Each row is a point on a landscape with many valleys, with its height.
From any point a ball rolls to the lowest of the 6 points nearest to it. It stops when none of these is lower. Distance is the straight distance between rows; heights are no part of it.
(423): [ 48  46  24  28 -10 -49  17  34]  h=602
(756): [13 17 23  7 -6  4 26  8]  h=316
(121): [ -9 -22 -38  -3  16 -31 -60   0]  h=526
(317): [-25 -27 -11 -20  -3  38   1 -21]  h=542
(471): [  9  10   9  17  25 -35 -13  39]  h=305
(414): [ 23  27  26   6 -25  12  45  -4]  h=407
(470): [ -7   3  15  -7 -11  27  34 -11]  h=494
(63): [ -6 -19 -40   6  23 -43 -68   9]  h=540
(86): [-27 -41 -24 -24  -9  47 -10 -41]  h=434
(472): [-17 -22  -1  -8   2  29   7  -7]  h=530
(497): [-20 -36 -34 -20   2  21 -32 -36]  h=454
(850): [ 19  30  26  14  -5 -16  22  20]  h=428
(258): [-22 -31 -39 -14   3   3 -42 -30]  h=495
(745): [-20 -20  -7  -7   7  12  -9  -3]  h=611
(461): [  7  23  26  -2 -25  26  48 -13]  h=427
(13): [ 21  22  19  22  17 -35  -4  36]  h=363
(439): [ -2   4   7  11  17 -16  -4  25]  h=324
(498): [-17 -27 -39 -13   8   1 -40 -19]  h=500
(658): [ 26  31  25 -10 -51  29  64 -32]  h=637
(336): [-19 -26  -8 -15  -2  27  -1 -13]  h=545
(453): [  0   3   0  12  25 -32 -25  35]  h=226
(793): [-23 -21 -12 -12   0  23 -11 -16]  h=546
(561): [-22 -29 -25 -12   2  17 -22 -25]  h=507
(677): [ 25  29  26  11 -14  -3  36   3]  h=349
(754): [-11 -22 -27   1  16 -25 -49   4]  h=512
(102): [-27 -38 -30 -22  -8  33 -16 -43]  h=230
(556): [ 10  23  25   0 -20  16  43  -9]  h=195
(267): [ 27  34  22   7 -18   0  37   1]  h=347
(211): [-2  4 10  6  7 -7  4 13]  h=375
(822): [ 31  35  24  12 -18 -16  34  12]  h=382
(440): [-19 -24  -3 -13   0  32   4 -14]  h=539
(575): [-15 -21 -26  -4  16 -12 -39   0]  h=120
(659): [-17 -26 -39 -10   5  -6 -47 -24]  h=506
(120): [-15  -9  10 -11 -13  41  30 -18]  h=505
(699): [  0   9  20  -3 -10  21  32  -2]  h=430
(213): [-4  3 13 -3 -2 19 24 -4]  h=467
(4): [-20 -28 -23 -14   7   9 -24 -15]  h=517
(743): [ 17  28  26  -8 -43  30  62 -29]  h=579
(450): [-10  -7   8  -9  -1  25  22  -7]  h=523
(438): [ -8  -8  11  -9  -6  30  23 -12]  h=501
(219): [ 32  36  23   5 -41   9  49 -15]  h=487
(761): [-14 -23 -24  -5  11  -4 -39  -3]  h=586
(787): [ 35  43  26  18 -13 -18  31  17]  h=405
(415): [ -5 -11 -14   4  20 -22 -33  19]  h=154
(236): [-6  1 13 -7  2 14 14  3]  h=463
(139): [-11   3  20 -12 -16  36  36 -20]  h=511
(573): [-4  2  9  3  2  1 11 10]  h=218
(419): [ -8 -16 -15  -1  18 -14 -31  12]  h=90
(344): [-11 -23 -36  -2  14 -24 -56 -10]  h=578
(443): [ -7 -16 -14   0  14  -6 -26   9]  h=368
(782): [ 20  34  27  -4 -40  28  55 -21]  h=531
(529): [-11 -14  -3 -12   1  18   3  -4]  h=262
(257): [ 32  34  24  24   2 -37  15  26]  h=544
(342): [ 17  23  20  18   7 -23   7  30]  h=468
(273): [13 16 22  8  6 -7 20 14]  h=417
(703): [  1  12  20  -5 -21  38  42 -15]  h=479
(393): [-17 -27 -28  -7  12  -3 -35  -5]  h=514
(609): [14 23 22  8 -1 -4 23  8]  h=344
(753): [-20 -27 -26 -13   9  13 -24 -17]  h=516
(27): [ -7  -9  -3   2  15  -4 -10  12]  h=483
(79): [-12 -26 -40  -3  14 -17 -51 -13]  h=664
(104): [-24 -33 -44 -21  -5  23 -39 -52]  h=541
(186): [-34 -35 -13 -20  -5  46   6 -26]  h=513
(39): [ 36  37  24  14 -14 -26  27  16]  h=414
(128): [ 10  13   9  13  16 -25  -9  31]  h=356
(585): [ 37  46  23  22  -9 -33  21  23]  h=492
(513): [ -1  -5 -12   8  28 -35 -35  26]  h=228
(228): [ -4  -3  -2   3  12 -12 -15  14]  h=343
(694): [ 46  47  25  29  -8 -42  21  25]  h=564
(38): [ -7 -15 -43   2  21 -34 -66  -2]  h=534
(492): [  2   0   3  11  18 -26 -16  31]  h=293
(507): [ 13  16  13  17  10 -20   6  29]  h=403
(5): [-1  6 17  0  1 14 19  4]  h=43
(437): [-15 -14  -4  -2  14   5  -8   7]  h=641
(136): [  1   0   2   8  19 -21 -13  26]  h=297
(654): [ 32  38  22   7 -34  -3  42  -4]  h=374
(586): [-10 -10 -14   6  23 -30 -39  23]  h=191

Two balls start at each pair of points below. Name the first point that both come to, or write none.
(139), (793) -> none
(342), (439) -> (492)
(659), (561) -> (497)
(63), (136) -> (586)
(753), (4) -> (497)
(13), (677) -> none
(120), (317) -> none
